Each row is a point on a tangle of strands that fork and nearly touch. The rows are in no order.
Points whose rows are less than 119 apart are linked; no others are.
Rul: -26 4 -14 -19 -11 25 -15 -37 26 0 -29 7 13 33 -25 7 -1 1 -29 -2 33 -15 8
 -17 -11 -33 5 54 3 -9 -5 -24 41 -48 20 0 -26 5 -15 34 -11 30 -15 25 1
 -31 37 -13
venul: 13 41 26 -3 5 -2 5 27 41 -19 11 20 -4 -37 -20 25 -26 30 -26 -33 31 -30
 -11 -23 -30 19 -24 4 -32 -2 11 1 -3 16 10 31 -58 43 14 29 -27 35 4 11
 -28 -27 37 -7
Pefa: 14 0 -5 34 2 5 37 -9 54 -4 28 -14 26 25 -21 -11 -2 -25 20 22 15 16 22 15
 -1 -42 -2 29 59 26 19 -25 11 -30 2 -2 29 -7 -19 -8 -6 -11 -28 -16 41 39
 -15 31
nel: -24 -59 -7 -41 -7 15 -29 -11 -24 -28 -7 22 -8 14 14 -10 2 9 -24 -19 -39
 -7 13 13 -27 30 15 17 -10 -64 4 -2 -9 -17 0 27 64 -15 -10 -40 22 15 11
 1 -24 -56 29 20
Togid: -6 27 12 -4 -28 20 14 -24 29 5 2 15 36 -21 5 20 -35 -16 -29 11 -6 -21 -2
 -5 -28 -35 -1 69 3 11 37 -3 24 -4 4 28 -33 8 -17 15 -13 8 5 29 6 -8 17
 36
Pob: 8 35 9 4 -51 19 21 -9 27 30 -24 9 28 -33 -3 24 -37 -22 -7 37 -11 -25 -6
 -2 -16 -50 1 38 -3 25 21 12 11 -1 13 4 -39 -10 -9 35 -18 1 20 19 15 -21
 6 21
Big: 2 26 16 36 -22 17 12 0 14 37 -11 5 29 -33 0 0 -26 -19 22 28 -1 -2 5 -30
 7 -56 5 38 14 31 12 -5 27 -5 5 -10 -30 -26 2 16 0 -16 25 23 31 -12 -6
 29
nal: -23 -24 -18 -9 14 -20 -21 -2 -15 22 -24 -21 -16 33 -14 16 15 8 -10 -8 8
 -25 7 1 23 18 3 23 5 -45 -21 9 6 -1 12 4 39 -5 -12 -6 -10 -8 -18 -12
 -36 9 28 -24
nabon: -17 13 31 44 -2 -2 -3 -17 10 5 -1 -13 12 -9 -21 -9 7 2 2 5 -2 -2 37 -10
 21 -14 -6 -7 37 13 24 31 15 5 2 -20 -4 -14 -1 9 6 -9 -17 -18 30 1 -19 8
mevum: -16 -45 -8 -8 -40 3 -7 -6 -9 19 -12 -17 -17 -9 14 11 -5 -41 6 37 -39 10
 35 33 -23 -73 5 5 -3 -5 5 18 -12 -6 -7 1 0 -22 -35 -7 27 -19 8 -26 14
 -23 -6 -10
bomi: -7 -9 -12 -53 3 18 -9 16 -14 -47 -24 40 1 -27 25 7 -30 19 -47 2 -40 -6
 -31 -23 -45 23 -19 -16 -41 -37 -4 4 -8 12 -28 35 -2 11 18 -9 -33 47 50
 16 -28 -62 41 6
toli: -35 -15 -11 -20 5 -13 -37 -33 7 33 -39 -25 11 51 -34 12 16 29 -30 -22 48
 -25 10 0 12 5 8 28 11 -46 -22 -3 17 -22 39 0 17 -9 -27 12 -10 21 -16 7
 -34 -4 48 -29
nomu: 23 -16 -20 20 8 -34 -31 13 -44 18 -3 1 -13 -30 47 -5 16 -19 31 20 -24 14
 -24 14 42 10 -5 -23 -6 29 -8 14 -15 22 -4 -14 7 -37 18 10 -15 -25 9 2
 14 47 -54 -5
domuf: 38 23 1 0 -43 -16 22 26 -22 -26 32 30 23 -20 18 -25 -24 -33 19 6 -40 46
 -9 8 -18 -1 1 -59 -32 37 -9 -17 -35 39 -18 -6 -18 5 -12 -27 2 -5 24 -1
 41 4 -37 -5
biti: 33 15 16 21 -20 0 12 5 69 5 28 -15 10 -39 10 15 -4 6 31 39 26 -22 2 12
 -2 -50 -6 18 41 40 36 12 6 0 5 12 -35 -10 -4 30 -18 1 -26 -16 33 31 -26
 29
pela: -25 -46 2 -18 -6 5 -33 -27 9 4 -32 -5 -29 6 -20 28 19 16 -25 0 -10 -23
 24 26 -27 -25 1 11 -12 -52 3 4 -10 -23 8 9 15 11 -25 2 11 23 -6 -23 -7
 -67 39 -14
dif: 36 11 -12 5 3 -17 25 21 34 -18 37 -15 4 25 9 25 -18 4 27 0 26 -13 -4 23
 9 21 4 14 15 21 2 -31 -26 -14 -7 -1 17 15 -3 -14 -22 -23 -29 -15 -7 48
 -16 -5
Megup: 23 0 6 -16 -30 -9 23 32 -33 -25 6 11 -1 -5 10 -14 -33 -25 8 8 -51 37 12
 19 -24 -9 6 -41 -31 10 -9 -6 -30 18 -18 -12 5 6 -9 -33 26 -9 23 -8 20
 -22 -10 -2
Voset: 4 8 -30 12 50 4 6 4 -33 45 0 -1 -19 22 17 3 22 0 14 10 -11 14 -27 -11 43
 25 -1 -15 15 12 -26 -8 -4 8 -2 -27 28 -2 15 -5 -8 -45 10 10 -12 51 -24
 2
puvo: 12 -30 1 40 -13 -27 -3 8 -11 7 14 -15 -7 2 22 -15 19 -22 38 20 7 41 -3
 27 33 -26 -11 -23 26 41 -6 -13 -11 -14 -2 -44 35 -32 5 4 0 -50 -15 -10
 45 44 -39 15
sivo: 20 -13 9 33 -11 -20 -1 13 7 -13 36 -8 -2 8 3 -13 -10 0 21 -8 3 21 12 35
 32 3 -17 -29 52 50 19 2 -6 1 0 -32 54 -15 -1 -3 1 -36 -22 -15 34 50 -55
 29
kem: -22 -40 2 -57 -20 30 -22 -3 -23 -33 -24 11 -17 10 12 2 -11 6 -28 -6 -39
 4 5 7 -50 8 22 -9 -41 -51 1 7 -20 -20 -7 21 20 5 -2 -32 11 38 32 8 -20
 -70 42 13
Feso: 14 -25 -20 11 2 -25 14 4 25 -1 20 -28 -6 40 -15 16 -9 4 14 -2 25 -24 13
 25 6 25 7 12 38 0 4 -22 -13 -23 16 -17 46 6 -15 -13 -16 -36 -40 -41 -22
 33 4 -4
vut: 22 55 31 9 -10 2 25 9 39 -30 55 14 20 -34 -8 -3 -25 18 -2 -28 10 -10 -9
 -9 -25 3 -14 13 8 26 31 -2 -3 25 2 40 -46 23 -1 14 -9 19 -1 4 10 9 -5
 35
ruval: -26 -15 4 4 -14 -5 -22 2 7 -19 -12 4 6 -12 -4 24 3 18 -37 2 -3 -31 17 1
 -22 -4 -21 10 -2 -37 42 27 1 5 10 23 3 17 -6 4 -3 22 -13 -15 -2 -20 10
 33
Rok: -13 28 13 -16 12 6 -3 31 10 -19 8 35 -5 -29 -16 0 -4 46 -38 -49 34 -19
 -24 -40 -21 47 -26 -38 -41 -27 -4 -10 1 17 6 27 -54 46 27 31 -24 52 21
 22 -48 -49 40 -13
podo: -13 38 20 25 20 22 4 -9 11 -16 13 -7 22 11 -22 -23 7 21 5 -17 21 2 19
 -25 25 10 5 8 41 13 9 19 28 -2 13 -11 2 8 8 5 -1 -6 -25 11 23 32 1 22
rek: -16 -62 -5 12 -27 -9 -9 -7 2 27 1 -30 -14 27 -7 -16 16 -42 18 24 -6 7 15
 34 0 -50 0 19 3 -8 -13 -17 -10 -20 16 -14 28 -13 -25 -5 33 -29 -8 -34
 28 -5 -1 -13
diz: -15 -25 -10 22 -13 10 15 -33 45 15 11 -12 33 29 -29 -29 24 -9 -15 31 12
 9 15 18 -14 -66 -1 39 49 15 17 -16 23 -21 19 -6 14 -4 -26 2 8 -5 -32
 -20 49 7 3 26
Niz: -18 7 16 6 -3 -17 -23 -15 37 -7 -16 3 4 -23 -11 35 8 4 -30 0 16 -42 14
 -1 -23 -19 -20 17 1 -16 40 19 6 6 10 17 -41 10 -3 30 -9 36 -9 -6 7 -22
 12 12
Ziz: -16 11 -20 -26 38 50 17 0 -21 15 -11 -7 -5 46 -21 -2 5 29 -26 -13 25 -3
 7 -42 29 52 17 3 -17 -13 -34 -20 32 -36 -4 -9 -10 18 9 0 0 -2 -2 33 -58
 -16 21 -21
fusa: 30 9 -12 -6 21 10 30 20 -27 -12 16 13 -7 23 5 1 -15 -3 8 -19 -18 8 -8
 -13 3 47 12 -14 -15 15 -11 -25 -10 11 -13 -5 11 25 11 -21 7 -22 4 3 -25
 9 -2 -4
bem: -34 19 1 0 29 54 -7 -29 -30 20 -20 12 13 31 -21 -26 34 9 -17 -24 26 5 24
 -48 33 22 20 -6 7 14 -14 9 60 -19 13 -24 -22 -9 2 21 21 17 9 44 -11 -11
 15 -1
Fup: 14 23 21 15 -7 -32 -21 -3 22 7 -2 3 -3 -55 0 33 -3 9 -7 5 9 -33 0 6 -6
 -7 -26 0 0 5 31 42 -1 26 2 14 -50 5 5 38 -13 22 -2 -21 3 -7 -5 -3
berad: 0 -11 -4 21 8 -6 11 -14 18 -2 -1 -13 7 42 -26 -7 0 0 -7 -11 10 -15 27 8
 20 12 4 30 42 -4 12 -15 5 -15 20 -12 48 3 -18 -19 13 -20 -29 -24 -1 8 5
 1
begu: 14 8 -40 -10 46 -1 23 8 -41 14 8 8 -19 26 18 10 14 -6 -1 2 -31 24 -21 -6
 17 47 11 -29 -9 10 -29 -29 -9 19 -12 -18 44 12 14 -24 5 -38 3 12 -24 29
 -23 0
zuba: -1 13 -4 20 11 14 29 -38 16 10 17 21 54 32 3 -12 -5 -13 5 -16 23 38 0
 -26 3 -5 12 64 17 9 3 -28 46 -21 -5 16 27 2 -8 -12 10 4 -6 35 16 34 12
 28
mek: -6 -25 19 -42 -33 11 -3 1 -27 -45 -5 -4 -21 -36 20 -9 -25 7 -17 11 -61
 13 2 18 -45 -19 10 -48 -24 -37 -6 36 -29 4 -3 23 18 -6 -8 -29 17 37 40
 1 -13 -74 23 -2
fubot: -22 -27 -12 -43 37 4 -20 -9 -38 -2 -35 -14 -42 2 10 14 17 16 -18 -12 -9
 -8 -1 -1 -14 26 23 12 -30 -62 -33 18 -7 5 -10 19 19 -13 11 4 0 18 23 11
 -54 -32 34 -22
Mafe: 3 -25 17 -32 -15 -20 -1 16 6 -24 -33 -4 -40 -21 -18 1 -27 3 -14 1 -15 -4
 2 22 -47 -13 1 -35 -53 -35 -10 14 -42 3 -12 12 -6 22 -7 -2 6 36 10 -21
 -23 -71 41 -49
pag: 2 -15 8 35 31 -36 -2 1 -3 45 -20 -39 -23 -2 -12 12 16 13 33 18 38 6 14
 -7 47 -1 -4 -31 5 -15 1 19 4 7 -6 -41 0 -1 15 19 5 -18 -20 -6 -4 30 -3
 -32
ketu: -10 17 -9 -12 4 3 -3 -9 11 3 -9 -15 3 19 -9 25 -3 -4 -14 3 25 -23 -10
 -25 3 -11 9 55 -9 -22 -12 -20 17 -23 -5 0 -17 6 -3 14 -17 1 -11 16 -20
 -9 20 -20
tud: 29 5 0 35 -15 -45 -16 28 10 -25 16 -27 -5 -34 6 -5 12 0 24 13 18 -1 3 42
 4 1 -32 -42 5 28 34 27 -27 13 7 -2 -23 -1 7 23 -5 5 -32 -41 21 36 -52
 -26
zufin: -23 -11 11 15 -23 14 0 -23 24 9 -11 0 13 24 -18 -8 5 -20 -15 21 9 -11 35
 3 -6 -36 -6 29 26 0 24 -1 3 -12 9 -9 -18 0 -20 11 11 10 -12 -16 34 -15
 8 9
muris: 30 25 -13 -33 16 2 6 3 -25 -5 -11 24 -9 -39 50 -5 -4 -10 -9 25 -72 10
 -27 -13 -16 25 10 -36 -40 11 -29 12 -10 46 -23 39 -16 -3 11 -19 2 12 65
 1 -18 -20 1 -20
Mok: 26 -25 -8 -23 -26 -9 10 21 -28 -18 -12 -11 -21 6 25 -8 -17 -35 24 22 -41
 13 -2 26 -22 -14 15 -13 -39 2 -16 -17 -35 -5 -19 -7 5 -7 -3 -31 23 -17
 15 -11 2 -10 -12 -18
gadu: 38 42 22 3 -12 -12 28 33 34 -43 49 3 21 -5 -10 7 -23 -7 7 -11 10 -10 -17
 14 -22 1 -3 -2 5 28 24 -23 -35 24 -8 18 -34 25 -6 -8 -14 19 -19 -8 13
 22 -12 12
Pifa: -10 -6 -36 15 31 16 7 -22 -20 38 4 -6 17 51 -16 -23 22 -1 -10 -23 14 24
 -13 -21 37 13 6 29 35 3 -36 -26 29 -9 17 -4 52 -3 1 -19 13 -20 8 32 -16
 40 3 6
tura: 15 -3 4 -5 -38 -6 14 2 33 30 -21 -11 -3 -21 -3 31 -22 -28 -1 39 -11 -15
 -4 11 -24 -59 -3 10 -22 26 33 1 -1 -8 -10 -1 -54 7 -14 23 -13 -9 2 -11
 8 -28 6 -13
laf: 22 -36 -19 28 -14 -35 -37 10 -28 19 -1 -5 -12 -5 41 -17 18 -7 48 29 5 17
 -16 37 23 -10 -12 -27 -5 40 -7 -7 -26 -15 -12 -49 10 -20 20 20 -13 -36
 -2 -9 28 49 -54 -1
Fizos: 21 21 4 -2 -14 -23 22 39 30 -55 29 17 6 2 -19 6 -18 8 -10 -26 5 -12 -13
 14 -29 37 -13 -13 -22 -12 2 -20 -33 26 -1 13 -17 36 8 -15 -13 15 -2 -22
 -10 5 -1 -14
rud: 22 12 1 8 -9 -45 4 38 6 -47 20 4 -18 -16 -7 -3 -3 2 3 -13 -5 -18 -8 28
 -5 43 -6 -33 -22 3 -1 -1 -38 33 -3 -7 -10 21 -5 -10 -9 9 -23 -33 -4 -5
 -11 -31
bizet: 17 30 26 27 1 -39 -15 10 0 -2 5 -9 -8 -52 4 16 6 -5 14 -4 13 -8 8 12 13
 13 -21 -38 2 5 25 41 -23 41 -2 8 -35 3 16 27 2 9 -10 -25 14 9 -21 -21
rimer: -7 -29 -8 -46 22 -13 -16 -1 -11 -3 -39 -20 -27 -6 11 40 -6 8 -10 -3 -13
 -14 -4 -1 -10 8 13 1 -40 -49 -26 4 -14 -17 -21 11 13 0 11 -6 -6 4 4 3
 -50 -41 40 -54
muz: 34 -2 -3 16 -29 -8 17 25 33 13 25 1 14 -9 27 -12 5 -3 57 42 33 15 -30 40
 -14 -40 0 9 17 51 9 -48 -19 -43 -18 -30 -18 -21 0 17 -31 -26 -13 -2 38
 65 -41 25
zipiz: 7 37 29 9 -6 -32 -7 15 38 -14 -6 21 8 -71 -22 24 -17 36 -22 -35 22 -26
 -9 -13 -27 -2 -27 -32 -24 -2 25 23 -13 35 3 28 -61 29 5 30 -19 35 6 -12
 -7 -36 13 -6
nem: 1 1 4 30 -28 -9 -1 4 10 34 -12 -2 14 -13 20 1 -8 -31 34 33 -2 8 -21 -8 4
 -50 3 32 4 20 -1 -2 5 -9 -8 -24 -21 -26 5 5 0 -38 12 2 39 12 -15 20
puv: -27 -11 16 -7 -9 24 -21 -27 -35 19 -31 -10 -17 0 -1 -15 16 -25 6 -1 -21
 19 27 -26 7 -36 20 8 -11 -24 -22 33 21 -12 -1 -9 5 -20 -4 -1 40 -7 29
 28 10 -29 4 -5
lor: 30 48 19 19 -27 -35 15 33 -8 -13 46 18 30 -41 5 -16 -17 -21 32 -6 1 29
 -19 5 -10 -7 -17 -45 6 54 6 -15 -19 42 -9 0 -43 -2 -7 2 -4 -4 3 -1 52
 28 -52 7
Zul: 18 -4 -30 19 26 -15 -6 7 -16 31 27 -6 -7 17 24 15 11 9 34 9 10 15 -38 17
 42 12 -2 -19 8 31 -22 -27 -14 -6 -6 -28 15 -6 15 1 -37 -52 -17 18 -4 84
 -45 14
Tesin: 18 -25 -15 -3 -29 -24 9 -9 36 36 -8 -20 -16 -26 4 44 6 -33 12 65 11 -32
 0 32 -12 -65 -23 16 -11 22 31 2 -6 -9 -1 9 -42 -14 -19 35 -28 -4 -14
 -30 9 1 -8 -19
ronos: -34 1 7 -26 7 18 -24 5 -8 -27 -25 30 -5 -8 -15 13 1 42 -44 -33 24 -19 -3
 -25 -19 51 -10 -11 -21 -32 3 -4 10 -2 1 16 -23 29 20 11 -14 47 2 15 -31
 -39 30 13
Boko: 22 26 12 34 38 20 50 4 -5 1 38 17 13 13 -9 -22 -5 10 23 -20 5 40 -3 -28
 22 18 9 -23 30 50 -9 -16 14 -7 -14 -20 30 6 29 -18 -7 -29 -8 19 20 41
 -29 28
vemi: 15 30 4 25 44 -6 10 5 2 39 -4 -17 -15 -14 -13 9 0 21 26 4 34 5 -2 -34 44
 8 -7 -39 5 16 2 9 7 9 -2 -38 -24 15 33 13 -11 -8 -4 13 -8 30 -14 -21
dav: -52 -2 -2 -5 -5 52 -18 -23 -13 -20 1 36 27 38 -24 -29 22 13 -29 -44 31
 -4 22 -24 14 48 9 26 8 -21 18 1 43 -33 23 -2 17 -16 -18 -11 17 29 -3 28
 1 -21 17 32
tidi: 17 13 4 6 11 -56 -14 28 -29 -32 -5 9 -14 -42 5 -14 25 4 5 -10 -21 0 -21
 26 4 38 -9 -68 -20 -6 -11 15 -34 69 1 10 -10 -7 5 -8 6 12 -2 -30 -2 -8
 -19 -44
kig: 2 -22 1 -30 -49 1 4 9 -9 -23 -22 -1 -19 -27 19 7 -30 -18 -21 37 -57 4 8
 31 -51 -43 -11 -42 -35 -13 7 25 -36 17 -1 13 -4 -2 -23 -22 10 16 14 -19
 3 -45 3 -14
pire: -12 -51 -7 6 -9 8 -3 -12 -27 15 2 -11 -8 29 -2 -22 5 -36 19 -4 -27 27 15
 27 2 -32 14 26 13 -8 -14 -15 -9 -6 10 -14 52 -25 -19 -33 38 -38 -4 -13
 13 2 -6 7
tudez: 16 -1 -10 -23 23 35 38 7 -30 -27 18 15 0 34 -10 -6 -16 -1 -20 -28 -3 8
 -4 -20 -11 69 11 8 -25 -14 -11 -29 12 -26 -12 7 25 20 4 -27 5 -7 18 7
 -32 -17 17 -12
liti: 15 39 29 17 -2 2 11 -5 63 -15 34 -16 13 -30 5 10 -11 19 20 2 24 -17 7 -5
 -9 -16 -10 25 42 24 42 14 3 10 4 28 -33 6 15 15 -11 16 -24 -9 13 42 -26
 37
tupi: -41 6 -21 13 26 23 -9 -30 -13 36 -5 -24 18 60 -40 -46 18 30 -11 -36 40 1
 -8 -24 38 18 5 20 50 -8 -27 -4 48 -12 36 -7 42 -3 -19 -12 7 -2 -2 25 -5
 42 19 0
bel: 38 55 17 21 14 -23 16 28 10 15 13 -5 -5 -36 -10 -7 -14 16 45 -4 39 6 -26
 -18 14 0 -2 -49 -6 36 -9 1 -9 24 -5 -21 -60 19 35 14 -10 0 0 6 12 19
 -20 -23
zibi: -38 -29 27 -14 -3 11 -45 -27 -27 8 -41 -17 -25 -2 -20 -1 21 -8 -7 -14 3
 3 32 10 0 -23 19 -1 -10 -47 1 38 11 -17 17 -8 8 -10 -19 11 41 23 8 5 -8
 -64 29 -3
Rinog: -22 -19 -7 15 23 -22 -23 -11 -9 46 -26 -46 -14 26 -23 -16 23 15 15 -7 30
 -1 10 -6 47 -2 -8 8 24 -25 -19 18 23 4 29 -27 33 -2 3 9 5 -24 -15 -3 -5
 29 3 -21
ges: 14 -5 12 -30 -38 -18 3 20 3 -32 -17 8 -17 -27 -4 15 -20 -6 -18 21 -34
 -10 -17 23 -44 -16 -11 -41 -42 -15 2 15 -36 32 -15 11 -29 18 -19 -7 -1
 19 18 -31 2 -50 17 -38
Belu: -23 -19 3 -6 -7 20 -7 -18 -6 -8 -11 13 4 45 -28 -9 8 8 -31 -35 16 -10 24
 0 2 25 6 31 6 -21 -1 -13 19 -29 8 -6 35 3 -18 -19 30 -2 -7 4 -13 -24 27
 12
Gepom: -8 -14 -9 -23 40 18 -12 -1 -47 3 -14 -13 -30 -1 24 -7 33 -17 -3 5 -56 19
 4 -6 24 25 15 -21 -3 -23 -26 21 -10 21 -1 2 38 -17 15 -19 31 -20 12 3
 -28 -20 -5 -6
nepot: 6 -4 -13 -3 26 -16 -17 3 -49 3 -11 4 -19 -22 38 0 20 -22 12 2 -58 9 -4 2
 24 18 -8 -38 -15 1 -3 25 -14 37 -7 4 25 -28 14 -5 17 -13 16 -2 8 -1 -33
 -3
Vovu: -15 -56 -10 -18 -8 -7 -18 -9 -16 -33 -4 5 -5 -3 32 8 6 -3 -16 7 -50 -12
 8 25 -12 6 -8 11 0 -49 11 28 -24 8 6 25 56 -17 -10 -24 11 7 -1 -25 -11
 -19 4 20
bunuf: -33 -14 -14 -19 1 -4 -43 -46 41 16 -30 -3 11 51 -32 4 19 19 -34 -4 50
 -33 -1 4 -7 -34 3 49 15 -22 -9 -22 19 -40 38 5 -11 3 -27 30 -5 28 -15
 -4 -12 -14 51 -31
Reti: -52 -56 -1 -39 -30 33 -46 -35 4 5 -28 15 -18 34 -29 9 17 18 -38 -14 6
 -21 8 29 -25 -11 26 9 -10 -43 2 -7 -7 -38 22 4 14 3 -29 2 12 42 -8 -6
 -9 -70 46 2
nuz: -21 -21 -6 -30 46 -2 -16 1 -49 14 -34 -6 -40 -17 26 4 25 16 -17 -9 -35
 -10 12 0 11 30 18 -13 -21 -50 -28 42 -6 33 -6 20 43 -25 16 -8 15 14 19
 2 -33 -31 21 -13
Mena: -10 11 -12 -35 32 56 21 15 -23 -11 -4 18 -1 17 -10 -10 8 14 -26 -23 7 -5
 4 -38 -3 63 4 -12 -46 -12 -30 -23 34 -30 -10 6 -25 18 16 1 0 13 24 20
 -58 -31 28 -22
metiv: -10 29 2 12 31 45 15 -12 -33 11 1 11 7 7 -13 -16 19 7 -14 -9 -5 16 22
 -47 17 31 7 -16 -2 9 -3 0 40 -6 -12 4 -10 5 14 2 28 -5 21 24 -8 -14 -9
 9
vib: -1 29 3 33 32 34 29 -5 3 46 13 11 12 13 9 -25 16 24 23 -3 17 45 -12 -44
 25 -10 10 -10 40 35 -15 -17 40 -15 -16 -40 5 -2 33 7 -5 -32 6 39 31 46
 -9 31
nuta: 24 44 35 11 4 -1 14 20 62 -19 51 -22 3 -26 -6 -7 -25 33 41 -4 39 -7 -5 5
 1 2 4 -8 38 41 11 9 -13 8 -1 13 -23 11 15 24 -3 5 -36 0 12 68 -27 12
Famom: -19 16 -6 12 24 37 12 -23 1 -6 25 31 43 42 -11 -32 9 7 -22 -41 30 18 10
 -30 24 42 6 37 25 6 12 -17 58 -23 10 8 17 6 -5 -14 5 24 -4 33 -10 21 1
 30
Mir: 32 -9 -7 6 -19 -23 9 16 33 8 14 -25 -2 -15 3 27 19 -20 29 46 17 -18 4 27
 -4 -48 -18 9 10 33 37 2 -9 -6 -8 5 -40 -3 -7 29 -22 -7 -33 -43 20 22
 -32 -3
Lige: 0 -16 1 -36 -12 19 12 -5 -18 -8 -20 -5 -11 11 23 2 -19 -28 -7 9 -32 2 -4
 -10 -21 -6 14 23 -27 -21 -13 4 0 -18 -23 9 0 -5 2 -26 22 -9 16 -3 -11
 -21 18 -14
Pof: 21 25 -21 -13 12 -34 -16 23 -29 -30 3 29 -12 -44 32 -16 12 0 -1 14 -56 5
 -36 19 2 44 -2 -50 -37 -1 -23 19 -36 65 -5 22 -9 -12 12 -11 -4 15 33
 -19 -15 -5 -22 -30
Dima: -31 -38 -1 8 -13 -17 -27 -13 -9 -1 -12 0 4 -2 16 9 16 -12 -21 4 -27 -12
 14 17 -9 -3 -10 24 2 -31 20 31 -5 12 13 23 26 -18 -19 -1 13 3 -6 -26 8
 -7 0 17
vinov: 23 10 -9 13 -9 -10 17 11 33 19 13 -3 20 -13 18 4 -10 -11 55 26 20 18 -20
 -1 3 -26 -2 26 17 37 -2 -26 -2 -19 -27 -28 -17 -11 17 2 -16 -27 0 10 28
 52 -20 27
potut: -9 -21 -19 17 9 0 7 -10 -21 42 -1 2 13 48 -1 -17 5 -17 11 -12 -7 34 -14
 -15 10 -14 11 43 16 8 -43 -30 8 -11 5 -14 47 -4 -4 -25 16 -40 7 16 6 23
 -4 10
bunan: -24 -15 -6 -43 10 29 -28 10 -11 -36 -12 42 -3 -3 10 21 -13 36 -40 -27
 -10 -26 -11 -20 -27 43 -11 -7 -39 -61 -4 -2 1 -2 -13 27 13 24 27 -8 -28
 36 27 8 -31 -48 40 11
falez: -52 3 -22 -12 27 40 -20 -31 -19 35 -22 -8 10 50 -36 -35 32 33 -10 -26 51
 4 -8 -30 48 24 15 13 20 -15 -32 7 44 -14 36 -12 0 -16 -10 10 2 24 2 36
 -21 19 22 -21
toput: 10 -7 12 38 -9 -30 -2 13 10 -22 28 -21 -11 -6 2 -5 13 -12 15 -3 9 -6 17
 32 30 9 -15 -28 32 32 31 14 -24 16 12 -8 26 -3 7 8 -2 -17 -37 -53 35 43
 -49 6
dokem: -5 31 8 5 -11 24 28 -34 25 -14 23 19 49 5 8 0 -16 -17 -13 -13 17 -3 13
 -10 -19 -14 5 58 2 15 29 -15 38 -19 -12 24 1 12 -18 -12 -4 14 -1 41 7
 11 3 42
palob: 33 56 30 31 -5 -11 18 26 6 7 42 8 9 -43 10 -19 -18 -3 40 1 1 21 -26 -17
 6 -6 1 -45 9 61 -7 -12 -14 20 -4 -23 -50 -10 34 18 -6 -12 8 6 38 25 -45
 12
lasu: 34 12 -13 14 7 -25 4 31 -4 -4 33 -15 -11 5 21 5 -12 6 35 7 19 1 -26 21
 26 20 -2 -11 5 36 -6 -29 -31 6 -13 -17 -10 4 10 -8 -31 -24 -25 2 2 74
 -46 4
tizoz: -17 6 -10 -8 21 21 5 -8 -6 22 -20 -13 -5 26 -20 18 4 12 -11 -12 29 -4 5
 -38 17 17 13 24 -10 -15 -33 -18 29 -27 -14 -11 -17 5 9 17 -20 -5 -11 30
 -42 -4 38 -33
Kuv: 18 18 12 46 5 -5 29 -6 19 -14 44 1 18 11 3 -9 -7 -2 30 -7 14 31 10 6 19
 7 -4 3 55 39 17 -10 8 1 -4 -18 40 -8 3 -22 -2 -29 -27 -7 35 53 -29 32
nozut: 10 1 -4 -53 3 7 8 7 -31 -32 -16 36 8 -25 42 2 -18 3 -33 6 -62 8 -24 -9
 -29 15 -6 -14 -34 -18 -15 23 -7 28 -19 40 -3 -6 9 -26 4 30 57 26 -26
 -47 22 2
sufu: -13 -14 -2 -14 -27 12 -2 -18 -19 30 -29 -12 -11 -4 9 -4 -7 -40 0 25 -31
 4 3 -2 -9 -43 26 30 -15 -7 -15 14 5 0 -1 -6 -5 -14 -11 -9 20 -20 25 17
 9 -28 16 -8

A fork is a point with three links. Follow the links from the first point to the second and name the forks in between, in order.
tud / rud -> Fup
vib / nepot -> Kuv > sivo
Rok / podo -> Fup > sivo > Kuv
zibi / Mena -> sufu
Fizos / Tesin -> liti
diz / venul -> Kuv > sivo > Fup
Gepom / Boko -> sivo > Kuv

Follow the links from the first point to the second, and from the first to the third. Name the last point that the two ways share.
nabon / ronos / Vovu -> Fup
nel / tud / tidi -> Fup
Belu / gadu / vinov -> Pob
muz / fusa / biti -> Pob
zufin / Vovu / Gepom -> sivo
pela / toli / tupi -> sufu
Niz / laf / Pefa -> sivo
zibi / domuf / falez -> sufu
